A landscape with many valleys, sampled at points; each row gives a point and its height.
A ball rolls from a point to whichever of its 4 nearest points has the largest drop for the distance, and stops where none of them is lower. Distance is the straight distance between rows; heights are no part of it.
q716: 132 114 131 128 131 133 132 119 143 119 134 129 119 142 136 126 92 142 119 144 119 128 123 126 123 123 124 144 134 116 119 137 121 104 103 124 135 137 106  h=3.47
q624: 119 150 138 131 142 109 126 141 126 136 113 119 117 155 138 125 122 127 129 123 116 137 136 135 128 117 141 111 113 115 134 120 123 115 125 156 133 126 120  h=1.74
q248: 127 139 122 143 128 106 134 110 132 141 135 111 89 156 160 136 82 144 129 135 113 126 134 116 132 125 142 130 138 121 136 127 116 127 112 134 144 146 102  h=5.62
q647: 131 119 138 118 120 127 128 143 129 139 117 139 150 129 111 114 137 126 152 121 127 134 122 139 126 130 126 129 119 137 120 120 133 134 125 126 120 113 136  h=5.78
q714: 131 149 143 120 153 128 124 150 114 121 114 125 135 118 112 126 171 102 113 114 124 131 137 143 134 120 137 103 101 113 129 123 134 117 138 149 116 117 147  h=4.09
q468: 114 140 126 135 117 109 125 127 125 153 120 122 131 145 136 116 114 147 152 124 129 140 130 112 118 142 135 127 121 153 140 111 127 148 138 131 141 124 138  h=4.80
q17: 122 138 136 125 132 127 124 145 114 132 121 130 147 122 115 121 156 117 136 119 129 132 134 137 135 126 130 115 117 130 131 118 130 135 139 138 125 114 142  h=5.76
q492: 120 110 124 122 105 121 131 127 135 143 121 135 144 128 118 117 116 143 155 130 127 132 119 118 117 142 128 147 128 157 127 118 137 152 128 118 126 120 143  h=4.10
q155: 122 137 149 120 125 113 125 147 124 165 99 142 141 142 109 106 143 124 169 118 133 156 120 141 110 136 137 122 107 144 133 107 138 147 128 127 128 100 144  h=2.11
q726: 131 118 122 137 134 139 139 110 143 111 145 129 103 136 142 136 90 142 100 152 120 126 123 125 126 123 124 148 142 109 120 141 118 102 100 114 141 145 92  h=3.46
q697: 131 124 102 132 113 142 120 98 122 112 160 120 107 121 160 151 108 133 105 137 139 114 135 108 123 132 125 125 148 132 146 141 125 123 155 111 123 156 126  h=2.80
q871: 132 102 119 125 117 139 136 111 142 119 141 130 124 137 142 128 84 155 121 148 125 129 120 116 113 133 126 156 135 138 125 133 131 125 114 107 133 139 124  h=3.19
q114: 129 133 105 133 116 135 113 105 116 118 157 114 104 123 159 149 114 131 109 129 139 115 138 106 129 129 127 115 145 131 145 134 120 127 159 125 128 155 126  h=2.92
q222: 112 150 134 135 130 112 125 140 113 140 122 123 134 137 130 123 138 131 137 119 132 139 137 122 128 132 132 113 120 135 145 112 125 139 147 144 137 119 138  h=3.38
q794: 135 100 128 120 110 134 130 137 141 132 118 142 161 109 98 124 154 119 153 120 132 125 117 139 134 134 117 143 135 148 114 139 137 160 120 109 110 113 140  h=3.53
q364: 124 140 143 121 144 116 126 143 128 138 107 127 123 153 131 117 123 123 132 123 119 139 132 141 124 117 141 112 107 115 128 121 129 110 118 153 125 120 121  h=1.09
q337: 127 114 122 123 117 137 129 128 125 123 134 134 147 115 119 126 130 131 133 128 128 119 126 125 134 133 119 138 133 139 121 129 128 136 134 121 126 125 137  h=3.36
q599: 149 118 141 117 128 141 133 144 132 126 113 138 155 104 98 120 175 102 142 112 136 120 118 157 141 129 120 124 121 129 106 140 135 138 121 122 103 113 138  h=5.46
q436: 103 162 141 139 134 108 126 135 109 148 115 130 141 120 116 128 162 118 143 114 146 148 138 122 132 140 130 110 123 140 157 112 128 163 154 136 140 106 150  h=2.94
q490: 106 143 132 134 120 112 126 132 119 152 116 132 141 132 120 117 138 134 153 120 134 144 130 117 121 144 132 124 124 155 144 109 130 159 144 128 136 113 144  h=4.81
q480: 110 155 131 142 129 114 120 134 106 135 131 116 128 125 135 134 148 128 127 116 138 135 141 114 134 135 129 106 126 136 151 112 121 146 160 144 139 125 142  h=3.04
q590: 135 125 146 115 139 122 127 138 138 138 106 133 127 155 125 111 114 127 140 127 119 137 122 145 119 115 137 123 110 116 117 123 131 105 108 142 121 119 119  h=2.01
q829: 130 122 120 126 127 146 126 131 120 110 136 127 152 96 115 132 158 114 118 125 132 109 130 130 150 129 116 129 136 127 118 135 127 132 138 127 123 126 139  h=5.74
q807: 127 138 132 140 132 106 142 112 135 136 132 119 85 150 153 135 79 135 121 144 106 124 126 129 135 121 140 136 140 105 132 128 112 113 99 135 142 144 89  h=5.90
q86: 139 130 95 136 115 151 115 93 123 102 171 116 92 114 162 162 108 123 94 142 143 117 138 114 124 129 125 119 154 121 152 151 121 109 156 106 118 168 115  h=3.15
q484: 119 127 112 130 129 141 121 130 124 132 124 132 162 95 105 139 187 111 136 114 144 127 131 131 155 129 121 126 146 145 131 142 135 175 142 126 123 115 144  h=6.15
q561: 119 133 131 130 118 109 126 132 133 159 109 126 134 153 131 112 104 149 161 129 123 144 126 118 109 141 139 134 118 152 134 109 129 139 126 132 139 121 134  h=4.47
q970: 138 116 119 137 138 157 138 114 144 92 152 130 109 116 131 139 115 136 82 148 130 121 125 126 124 123 114 148 143 103 113 145 117 87 104 107 139 145 98  h=4.48
q59: 130 156 162 114 160 116 127 150 110 144 95 138 123 137 110 114 162 107 130 107 132 152 132 144 115 119 145 99 87 116 141 114 145 135 135 148 124 101 156  h=3.55
q150: 133 124 109 135 126 147 124 106 125 103 158 123 104 121 150 150 110 132 92 144 133 114 133 113 129 124 120 133 146 113 130 144 121 107 137 117 135 154 114  h=3.16
q743: 125 137 134 129 131 112 126 132 135 143 116 123 123 157 141 120 99 140 141 130 116 136 129 128 123 125 139 127 121 125 127 122 122 119 117 145 137 128 117  h=3.21
q550: 121 131 139 123 123 121 128 144 121 147 115 137 148 132 113 113 142 125 154 121 130 141 128 136 123 131 131 124 117 143 131 115 132 142 134 130 126 108 141  h=4.73
q861: 141 131 149 113 141 132 130 149 121 129 110 137 142 118 104 113 171 105 137 112 131 129 126 155 132 122 129 113 107 123 116 127 138 127 126 135 108 111 143  h=6.21
q338: 143 133 134 122 145 144 133 144 128 123 111 128 159 90 97 130 202 91 132 111 139 118 122 157 155 124 124 114 121 121 111 148 139 147 127 128 104 116 143  h=5.02
q242: 122 143 128 130 137 134 122 141 109 119 130 122 147 100 116 135 172 107 117 119 133 121 138 132 150 126 126 113 129 122 134 122 127 136 149 141 125 121 145  h=3.61
q920: 131 112 126 127 120 127 131 120 140 130 130 127 127 145 140 123 87 150 134 142 119 131 122 119 120 131 128 148 131 133 123 128 128 124 114 123 136 134 123  h=3.71
q160: 123 129 123 132 125 125 124 127 124 125 134 124 127 139 138 128 109 140 124 131 125 124 131 118 129 125 128 128 131 124 127 128 122 122 131 137 136 134 125  h=3.67
q226: 132 127 108 135 119 128 125 96 129 124 153 116 92 141 166 147 88 145 113 140 130 122 133 109 121 129 134 129 144 130 142 138 123 125 135 115 135 155 116  h=1.18
q370: 134 99 111 132 127 166 140 103 147 98 159 135 113 126 143 135 99 152 92 159 128 128 124 121 110 135 121 158 143 130 118 144 128 107 109 86 131 147 110  h=3.43
q187: 125 149 119 145 136 101 126 116 122 136 144 102 76 148 160 144 100 134 120 125 118 120 141 116 138 119 139 113 139 114 145 126 114 126 131 146 145 151 101  h=7.81
q971: 151 118 136 119 133 145 134 140 135 103 124 130 152 99 104 119 158 106 120 119 131 109 119 147 139 127 115 128 122 115 103 143 130 108 117 124 110 122 134  h=6.32
q735: 139 132 104 142 138 154 127 115 131 87 156 120 97 104 133 155 130 116 71 141 133 107 130 117 135 118 114 134 150 91 122 145 116 85 129 123 140 158 106  h=5.28
q560: 122 133 116 132 126 138 120 130 112 115 141 121 135 108 132 137 146 120 111 124 134 112 136 118 145 128 122 120 137 125 132 127 122 130 153 138 130 135 136  h=3.76
q531: 120 147 119 144 126 107 120 117 120 141 140 106 100 148 158 134 111 144 130 120 132 127 144 105 127 131 137 112 132 136 147 119 119 137 147 138 142 145 124  h=6.19
q98: 129 113 130 122 115 121 129 130 141 143 119 130 138 145 129 114 94 149 151 137 118 136 119 123 114 135 130 144 123 141 123 120 130 129 116 125 133 123 130  h=4.55
q633: 131 120 119 134 119 117 136 102 148 146 126 117 104 159 159 128 65 160 142 146 114 134 124 111 111 138 144 153 134 143 134 125 127 137 106 120 141 141 120  h=4.63
q586: 130 117 136 120 117 123 126 140 132 143 117 135 145 139 119 112 117 137 153 128 122 137 121 133 119 130 129 134 120 139 123 118 129 128 120 128 126 116 133  h=5.49
q392: 117 149 131 139 131 110 122 134 117 137 127 115 121 145 142 127 123 136 131 121 127 133 140 118 129 127 135 112 122 129 142 115 121 129 142 147 140 130 128  h=3.82
q674: 134 95 121 118 112 144 135 123 138 115 137 139 150 107 114 126 126 133 132 133 131 118 120 126 131 137 113 153 138 144 117 137 136 143 125 102 120 123 138  h=2.28
q497: 152 112 163 110 126 131 130 149 133 149 102 149 138 132 104 104 157 113 158 108 134 133 110 159 117 125 129 120 106 131 104 122 144 133 115 120 101 108 141  h=5.97
q371: 125 133 150 116 128 120 129 148 121 155 104 143 143 133 107 109 154 117 158 114 135 148 123 146 119 131 134 120 110 138 128 114 137 145 130 127 120 101 144  h=3.30
q439: 118 121 115 130 125 136 122 133 131 141 114 138 163 105 99 135 183 114 149 111 144 136 127 135 143 132 121 132 142 155 128 141 140 179 133 119 122 111 144  h=6.26
q212: 119 123 121 125 114 126 128 125 124 134 131 129 140 128 130 124 118 142 137 128 128 126 128 114 126 134 127 134 132 147 132 122 127 142 138 126 131 127 137  h=4.39
q502: 126 110 112 123 112 137 130 112 126 119 144 132 134 122 140 132 109 143 124 136 130 119 127 110 124 135 124 142 139 142 131 131 131 135 137 113 127 137 137  h=2.37
q655: 135 111 139 118 113 126 129 143 134 146 111 145 155 122 101 114 151 122 161 117 130 136 118 146 125 132 124 133 123 145 115 126 137 151 122 116 112 108 140  h=4.05
q859: 125 134 128 136 135 116 133 121 135 125 133 121 104 147 144 134 94 136 116 138 115 125 129 126 133 117 132 131 136 108 127 132 117 109 111 140 139 140 101  h=5.05
q28: 139 118 140 119 137 131 129 135 140 119 119 133 131 139 121 117 117 128 129 130 122 129 123 142 122 118 126 130 119 112 112 133 127 94 105 135 121 124 116  h=2.76
q386: 110 130 122 131 113 118 128 126 121 141 126 128 137 126 129 121 127 139 144 124 133 131 130 114 124 139 128 129 131 153 138 115 128 152 145 127 132 124 142  h=5.29
q136: 120 143 139 125 136 126 129 145 114 143 113 138 153 111 102 127 178 107 145 113 140 142 132 143 138 129 131 116 121 136 137 124 135 158 139 132 124 101 149  h=5.22
q850: 133 118 137 119 126 128 127 139 132 129 122 134 143 136 120 114 119 130 141 127 122 129 123 136 125 124 125 130 119 127 118 124 128 115 120 134 124 120 128  h=5.14
q47: 116 138 118 134 120 125 121 123 112 128 141 120 126 124 141 134 129 135 123 122 133 120 136 109 133 134 129 118 134 139 139 122 122 140 155 133 134 135 137  h=4.25
q773: 121 116 115 124 118 139 128 126 123 123 131 133 154 100 112 131 156 121 131 120 135 116 130 125 147 133 119 134 142 142 124 134 131 157 141 121 121 122 140  h=6.17
q433: 108 143 140 130 126 112 127 139 118 156 106 142 147 125 104 119 159 119 160 114 141 154 129 133 122 139 129 121 123 149 144 115 135 166 140 124 133 102 146  h=5.68
q893: 131 111 107 131 116 139 134 91 141 118 152 124 103 141 165 142 80 155 113 154 127 129 126 112 108 135 135 151 142 140 139 139 133 125 121 100 129 152 120  h=2.67
q340: 122 124 119 131 111 116 129 116 135 146 125 123 126 147 144 122 92 155 148 134 124 132 126 107 112 139 135 142 128 154 134 118 130 142 130 125 137 132 136  h=4.50
q105: 136 117 118 129 129 150 126 124 127 97 148 126 136 105 125 134 129 125 101 136 131 109 130 124 137 125 111 137 138 113 115 140 124 104 127 122 131 136 125  h=5.06
q837: 134 118 132 119 122 135 129 140 127 126 124 137 154 110 108 119 151 117 141 121 129 122 125 140 137 130 119 130 127 133 115 130 130 136 129 123 117 115 136  h=6.46
q930: 113 130 131 127 111 111 127 135 132 161 109 134 142 139 118 110 123 140 166 125 128 144 122 121 110 146 135 136 119 159 135 108 134 153 132 125 133 113 141  h=3.95
q177: 132 111 106 128 118 156 126 104 124 102 157 129 123 109 143 142 115 134 99 143 135 112 129 113 128 133 116 141 147 129 129 143 128 119 140 103 127 145 131  h=2.97
q344: 140 123 128 124 136 142 126 136 129 99 134 127 141 107 116 126 144 115 110 127 129 110 128 136 137 123 114 127 125 111 111 137 124 99 121 132 122 129 127  h=5.72
q784: 118 142 126 133 131 122 121 137 114 123 132 121 132 128 134 131 135 127 120 124 126 124 137 121 134 125 128 114 125 124 134 120 122 123 145 147 134 130 132  h=3.59
q491: 131 137 116 139 145 131 128 126 131 96 139 120 104 119 129 148 126 115 84 135 120 111 132 124 137 112 119 125 137 90 120 137 117 85 119 142 135 148 103  h=4.56
q796: 140 109 133 121 116 137 130 142 140 137 111 143 162 108 96 125 176 109 157 113 137 129 117 152 138 130 119 133 131 142 110 144 139 162 120 114 107 110 140  h=3.96
q121: 115 150 129 136 134 123 122 142 108 124 131 119 136 118 125 134 155 119 119 121 130 128 140 125 141 127 129 110 124 125 140 117 123 133 153 148 132 124 140  h=3.29
q19: 136 134 117 133 142 139 124 133 129 93 137 120 124 109 123 142 142 111 92 130 124 108 133 128 138 116 118 124 130 98 117 135 121 89 128 143 131 140 121  h=5.36
q313: 129 100 119 119 107 136 135 117 137 125 136 136 140 121 125 124 107 145 138 137 127 124 119 116 119 139 120 156 134 150 123 128 139 142 125 108 122 128 140  h=1.40
q962: 131 123 111 136 119 117 132 96 137 138 139 115 96 153 166 137 75 155 131 142 123 129 130 108 116 135 141 139 140 141 141 131 126 134 119 118 139 149 119  h=4.71
q759: 127 137 121 132 138 134 119 137 118 105 135 119 129 114 126 137 144 115 102 126 122 113 136 127 141 120 121 118 128 109 124 130 124 105 138 147 131 136 130  h=4.07
q339: 116 122 123 124 115 125 127 133 126 141 119 138 153 115 108 124 151 127 151 119 135 133 126 127 132 136 125 135 134 152 130 123 134 162 136 122 125 112 142  h=4.22
q281: 111 147 127 138 122 111 123 127 112 142 131 117 126 134 142 126 130 141 136 119 135 133 138 108 128 138 132 114 128 145 148 112 122 149 153 135 139 127 139  h=3.58
q952: 131 129 134 121 131 135 129 146 123 132 116 137 158 108 100 124 177 106 144 115 136 129 128 148 142 128 124 121 124 133 120 133 135 149 131 128 114 109 143  h=5.45
q856: 122 135 116 137 126 129 119 123 116 115 145 115 115 129 146 140 118 131 109 128 130 115 137 114 135 123 126 120 137 119 133 129 121 120 147 141 137 146 124  h=2.18
q225: 146 104 125 133 137 162 142 119 155 91 152 131 119 116 124 128 116 144 89 146 130 125 120 133 118 130 110 156 139 114 103 146 118 90 94 95 134 140 101  h=4.64
q395: 116 125 137 123 112 112 129 141 132 165 102 143 148 132 104 112 142 129 172 120 133 150 119 134 111 142 132 135 118 157 130 110 139 160 127 118 127 105 143  h=3.12
q577: 120 151 131 140 139 102 127 130 127 135 125 113 102 154 148 134 106 132 125 126 113 129 137 125 134 119 141 115 127 112 136 123 117 118 122 153 141 136 107  h=4.70
q209: 143 133 137 119 144 140 130 145 123 114 117 127 149 97 103 123 181 96 122 115 130 115 128 151 145 125 124 114 114 117 111 136 133 121 128 135 108 120 141  h=5.09
q485: 132 139 104 140 122 112 119 101 124 132 157 105 79 144 170 148 96 139 122 128 133 121 141 107 126 127 138 111 145 130 152 134 116 129 142 124 134 160 113  h=2.40
q310: 123 149 122 141 140 111 129 127 126 120 135 112 90 139 144 145 111 123 103 131 113 119 136 125 139 115 132 116 135 97 133 131 117 106 124 153 136 149 99  h=5.44
q892: 131 125 121 137 125 116 138 100 142 140 135 118 91 156 161 134 67 153 129 146 112 131 127 116 122 131 144 148 142 127 133 131 119 129 103 119 143 146 104  h=4.30
q120: 128 137 118 136 138 131 121 131 124 105 139 119 116 122 133 143 129 119 96 131 123 113 136 122 138 117 121 120 132 102 124 133 120 100 133 147 135 144 115  h=4.29
q111: 120 105 115 122 106 125 131 130 141 143 115 144 155 114 101 124 148 127 161 120 136 133 118 127 125 141 121 148 137 162 124 128 145 175 125 112 117 111 145  h=3.39
q161: 156 103 144 118 121 144 135 137 143 110 125 137 156 103 102 118 149 116 137 124 134 116 111 150 134 133 110 138 129 127 100 145 130 120 112 109 107 119 131  h=6.54
q194: 134 131 105 137 122 134 119 102 122 114 159 116 90 130 161 152 102 133 102 136 134 115 136 109 129 123 126 121 148 120 139 142 119 117 145 123 133 160 113  h=2.20
q184: 127 112 127 122 113 128 128 139 137 144 112 144 158 115 97 123 163 119 160 115 136 136 120 139 131 134 121 137 134 153 120 131 139 169 124 114 116 108 141  h=1.42
q42: 121 126 110 132 114 124 124 108 123 131 143 117 115 135 156 134 104 145 127 129 132 122 134 104 122 136 132 127 137 146 142 127 125 138 147 122 133 143 133  h=4.31
q474: 120 123 106 124 112 143 120 108 115 115 149 124 130 102 142 143 136 126 112 127 140 110 134 111 137 135 123 126 148 139 138 132 127 143 159 118 123 140 140  h=3.20
q309: 112 138 122 132 126 131 123 131 110 131 129 126 147 106 119 134 165 117 127 118 140 128 136 121 147 132 126 119 136 140 138 120 127 157 155 133 130 118 143  h=3.65
q442: 131 135 127 127 139 138 124 143 118 108 130 122 143 104 117 132 159 107 109 124 127 114 135 134 143 123 121 118 124 112 122 128 125 110 136 142 121 129 136  h=4.66
q925: 127 143 135 126 145 136 127 145 117 132 112 132 158 98 98 134 199 95 135 112 141 134 132 149 152 124 129 113 123 125 129 136 139 156 138 132 115 108 149  h=4.68
q955: 138 110 126 130 132 148 132 121 141 100 144 131 128 121 126 128 111 137 104 144 127 120 124 128 124 126 112 146 136 113 113 143 122 99 109 114 132 136 111  h=3.62
q394: 156 112 155 113 125 139 134 146 136 137 105 145 149 113 98 115 179 103 153 108 140 122 109 164 130 128 122 122 117 131 100 138 143 143 117 117 97 109 139  h=6.16
q39: 124 159 154 121 153 117 129 145 107 142 104 137 135 122 108 123 174 102 132 111 137 149 135 144 127 123 140 102 99 119 146 116 140 142 142 144 125 100 156  h=3.24
q909: 114 132 132 127 122 121 126 140 125 152 108 143 155 118 98 124 167 116 160 114 141 148 126 137 128 135 127 128 129 153 134 124 137 171 134 120 127 103 145  h=5.59
q249: 129 131 144 121 127 116 125 142 135 157 104 133 135 157 126 109 111 136 158 126 122 147 122 136 112 128 140 127 108 134 126 113 131 123 118 137 128 114 129  h=4.79
q581: 132 125 144 126 135 115 139 119 145 142 114 126 106 158 140 121 79 138 137 143 106 136 119 140 125 121 141 142 128 111 121 125 118 105 87 135 135 131 92  h=4.85
q401: 126 105 103 121 109 151 130 98 127 108 152 133 129 107 144 142 117 135 112 139 136 113 127 110 125 138 120 144 146 145 137 139 133 136 144 100 118 141 138  h=2.70
q679: 108 172 148 145 140 98 126 136 105 149 114 122 129 134 126 126 150 121 142 114 142 151 142 117 125 139 134 101 113 132 164 107 127 151 157 143 146 109 147  h=2.50
q471: 106 138 145 129 118 103 124 140 131 177 92 148 144 134 99 112 150 121 181 117 141 164 120 134 102 147 135 132 117 161 139 111 145 174 128 113 134 98 147  h=3.81
q403: 137 115 142 119 127 123 127 130 146 142 113 131 130 155 129 115 93 142 147 137 116 140 118 136 115 123 132 140 120 125 117 124 126 111 101 133 128 123 114  h=3.92
q499: 131 133 152 116 135 123 127 149 122 147 106 138 138 141 114 107 143 120 151 116 128 144 125 145 117 124 137 115 105 131 126 113 136 128 127 137 120 106 139  h=4.23
q127: 142 119 155 110 130 123 125 145 135 153 102 139 133 154 117 102 125 128 157 120 126 142 116 148 111 123 137 123 104 128 114 115 139 117 112 134 116 110 131  h=4.54
q785: 142 115 149 115 120 128 130 149 132 151 103 148 150 122 101 112 165 111 161 110 136 137 114 156 125 130 127 125 116 140 112 127 142 151 119 116 107 105 141  h=5.26
q424: 130 97 109 119 112 152 138 101 138 107 152 134 127 119 144 136 100 148 116 149 130 122 123 114 113 139 123 158 139 146 131 136 138 133 129 94 121 140 136  h=2.85
q219: 149 110 145 114 120 135 132 145 134 128 115 142 151 117 102 112 153 113 148 116 132 124 115 153 129 128 121 130 120 129 107 132 135 126 117 119 106 113 136  h=6.37
q462: 130 98 104 125 114 159 142 91 146 105 158 133 116 127 155 141 90 150 106 160 132 128 123 117 104 140 128 161 141 147 138 139 141 123 121 85 118 148 128  h=3.28
q660: 139 134 167 108 153 123 126 152 122 152 96 143 118 147 111 101 150 116 142 105 130 146 120 150 111 116 145 104 89 120 123 111 146 127 121 142 115 105 144  h=3.99
q516: 122 138 117 141 123 107 127 110 130 145 131 110 104 156 160 128 89 152 140 128 123 128 135 106 121 134 142 126 133 141 141 121 121 138 128 131 144 143 121  h=5.31
q402: 130 135 116 142 131 119 132 108 128 123 148 116 83 141 156 146 91 135 106 141 119 119 131 118 135 120 132 129 146 108 133 139 117 113 120 130 141 155 96  h=5.01
q259: 130 118 120 125 126 141 128 136 129 129 122 135 163 97 100 131 178 109 140 116 138 123 128 140 151 130 118 131 139 139 119 141 136 163 133 122 116 114 140  h=6.03
q623: 126 134 130 128 138 129 124 139 123 115 130 124 133 129 126 130 132 122 115 127 121 122 134 130 133 120 125 120 122 113 122 127 123 107 129 144 128 130 126  h=3.01
q540: 127 126 119 133 120 119 127 114 133 137 133 120 118 150 150 129 88 152 135 136 122 128 129 111 120 131 135 137 132 138 132 126 124 130 124 128 140 139 123  h=4.43
q18: 112 163 152 131 140 107 127 144 111 151 106 132 136 138 117 118 150 119 149 116 137 154 136 133 120 133 138 106 104 132 151 109 132 143 144 142 137 102 149  h=2.81
q224: 129 145 141 121 149 134 128 147 113 125 115 131 148 101 103 128 188 97 124 114 131 130 133 149 145 122 132 108 113 120 129 125 135 137 140 140 115 111 150  h=4.45
q149: 112 168 138 147 139 98 122 136 110 144 124 112 118 142 139 128 138 132 135 117 137 144 144 114 127 137 136 101 117 132 159 107 123 142 154 146 148 122 138  h=2.77
q448: 126 148 134 128 149 124 121 146 118 114 119 120 128 125 122 132 153 109 108 120 120 125 138 134 135 118 133 105 112 107 128 123 126 107 138 155 123 128 133  h=4.38
q835: 122 110 114 122 109 130 132 113 133 132 132 130 133 129 137 125 101 149 140 135 128 125 123 109 117 139 128 147 134 153 132 123 137 145 134 115 127 132 140  h=2.87
q966: 144 108 133 121 126 142 131 132 140 108 136 134 144 119 115 119 123 130 123 134 126 119 120 136 128 126 113 143 127 121 109 138 124 106 110 118 123 125 125  h=4.04
q771: 134 113 109 134 124 151 132 102 135 106 157 128 106 128 151 142 98 143 96 153 131 123 127 116 119 130 122 145 146 121 128 146 125 110 121 103 135 150 110  h=2.65
q12: 129 130 120 140 139 131 138 115 137 108 143 125 94 130 139 141 103 130 91 146 120 119 125 125 131 117 123 138 143 96 121 139 115 94 108 128 140 147 91  h=3.84
q904: 133 112 128 123 122 134 127 128 134 119 133 131 142 129 125 121 111 137 129 136 124 123 124 126 125 128 119 140 128 129 118 131 127 118 120 123 128 127 127  h=4.34
q894: 115 156 136 137 140 113 123 144 112 130 124 116 126 137 133 130 143 121 124 120 127 136 142 126 133 126 135 106 117 120 144 114 124 127 148 153 135 123 135  h=3.45
q513: 139 130 163 109 139 122 123 150 127 161 96 144 126 151 113 100 142 121 156 109 132 147 117 150 108 120 143 113 95 129 121 108 144 130 120 136 117 104 142  h=4.24
q453: 120 128 123 127 122 134 124 131 115 123 135 128 145 114 123 128 142 124 126 123 130 120 132 122 138 128 123 125 133 134 129 123 126 137 144 131 129 125 139  h=2.33
q296: 135 116 137 122 130 127 129 130 142 129 122 131 130 144 128 118 101 138 133 137 119 132 120 134 122 120 127 137 125 119 116 130 125 105 105 132 130 128 114  h=3.27
q380: 122 152 133 136 144 99 141 126 129 129 122 115 80 144 145 139 102 119 107 133 97 120 130 135 139 114 142 118 127 92 134 126 114 101 106 153 131 143 89  h=7.35
q230: 127 128 114 130 130 149 120 129 113 104 145 120 141 91 123 141 159 110 103 126 135 104 134 123 153 127 118 123 140 119 126 132 124 124 149 133 128 137 138  h=5.50
q101: 124 142 130 139 137 106 138 119 131 130 130 117 90 147 148 137 94 129 115 136 106 121 129 128 136 116 138 126 134 102 131 130 115 107 107 145 138 144 92  h=6.71
q927: 123 147 122 140 145 112 132 128 131 112 133 115 89 131 136 148 117 115 92 134 109 116 132 128 139 112 130 119 133 90 126 135 115 93 118 151 133 148 94  h=5.37
q289: 122 95 107 117 107 143 136 112 139 121 134 139 147 104 116 132 133 132 137 129 135 118 119 120 130 139 118 154 146 156 127 136 142 164 132 104 115 124 144  h=2.57
q777: 132 123 128 129 137 132 130 127 137 109 133 128 123 134 129 129 111 130 111 137 120 123 127 131 129 117 122 133 130 106 116 137 121 96 111 135 133 135 109  h=3.26
q60: 139 114 116 133 132 155 130 117 134 94 153 129 124 112 132 138 120 132 90 144 132 114 126 123 129 126 110 143 141 111 115 144 121 97 119 112 137 142 115  h=4.03
q816: 129 152 155 116 158 120 124 151 115 138 100 134 121 141 117 114 156 110 124 110 126 146 133 144 118 119 144 100 91 114 137 116 140 123 133 150 119 108 146  h=3.68
q790: 137 122 144 114 129 127 125 145 131 138 112 136 141 140 114 108 131 125 147 122 124 135 122 145 120 122 131 124 109 126 116 122 133 115 117 135 118 114 131  h=5.00
q553: 123 142 120 139 135 117 124 128 124 120 138 114 104 141 146 142 113 130 111 130 122 120 136 121 136 118 130 117 133 110 131 129 119 112 132 149 139 145 110  h=3.98
q145: 133 106 121 129 127 146 135 109 144 112 147 132 117 135 141 132 90 150 107 152 123 128 122 121 118 129 121 154 139 124 120 140 125 111 107 106 136 142 110  h=3.17
q664: 127 119 115 131 122 138 127 112 127 115 148 126 119 131 146 137 101 142 111 140 127 118 128 112 126 129 123 138 139 126 127 135 124 118 131 120 136 142 122  h=2.41
q167: 137 104 117 128 125 158 132 110 137 97 156 133 126 114 133 133 110 140 99 146 131 119 124 121 124 132 112 151 140 125 115 143 127 109 118 97 131 142 120  h=3.44
q315: 131 120 119 136 127 130 135 103 139 123 144 124 96 147 154 139 81 147 111 149 119 127 125 118 123 126 132 144 143 119 128 139 119 117 109 116 141 148 102  h=3.85
q96: 124 131 156 117 120 112 125 147 129 177 93 146 139 144 108 102 142 125 178 117 134 159 116 142 102 137 138 127 106 149 128 103 144 150 123 118 126 99 145  h=2.66
q814: 126 130 115 137 122 127 124 115 124 123 144 120 112 137 151 138 101 142 117 133 127 121 133 110 127 126 128 128 139 127 134 131 121 124 137 130 138 145 122  h=3.31
q998: 128 139 115 141 134 122 126 116 125 115 148 114 90 135 150 148 108 128 99 137 125 116 134 118 136 117 127 122 143 104 132 136 117 110 130 139 139 155 103  h=5.25
q456: 131 118 107 133 119 141 129 96 134 114 156 124 103 135 162 146 92 146 107 147 131 124 131 110 117 130 130 138 146 132 139 142 127 121 131 106 129 154 118  h=1.95
q238: 143 102 130 124 126 147 133 126 143 104 141 133 137 120 121 122 111 139 116 140 126 123 119 131 121 131 113 151 132 123 111 141 124 106 108 107 129 130 120  h=3.80
q263: 124 139 135 128 138 119 125 138 126 128 119 125 126 146 132 124 121 128 127 127 117 132 133 133 128 118 133 118 116 116 128 123 124 111 125 151 131 127 120  h=1.92
q621: 149 105 149 113 124 131 129 140 144 132 116 140 142 136 111 108 121 129 149 125 126 130 112 147 118 125 123 133 114 128 107 129 134 109 106 121 113 116 128  h=5.93
q483: 129 126 134 131 134 119 137 118 143 132 125 126 107 151 142 128 83 141 125 145 110 131 122 130 129 121 135 142 133 112 121 131 116 108 96 132 138 135 96  h=4.06
q915: 132 142 128 126 149 141 127 144 118 119 120 123 156 89 102 137 198 91 119 115 134 118 133 146 158 124 127 112 122 118 122 136 135 139 139 137 114 117 147  h=4.69
q498: 122 144 125 136 140 123 120 137 121 114 132 116 119 131 135 137 131 122 107 125 121 120 139 125 138 116 128 111 126 108 132 126 122 107 137 153 132 138 121  h=3.66
q82: 120 154 135 133 149 111 124 142 123 123 117 118 112 145 135 133 131 119 112 125 113 132 139 133 132 114 138 104 114 107 133 124 123 109 130 161 128 131 118  h=2.31

For each start below, name the point where the ball stops.
q491 => q226
q581 => q364
q859 => q226
q952 => q679
q971 => q679
q248 => q226
q120 => q364
q894 => q679
q807 => q226

Call two points neighbours if one is among the 4 nearest of the other. Go from one point of each pair to the other, from neighbour to neighbour, staying as low as possible. Name the highest point that can't be avoided.
q856 / q155 => q492
q313 / q364 => q716
q313 / q856 => q114
q453 / q679 => q784
q453 / q856 => q337
q226 / q313 => q664
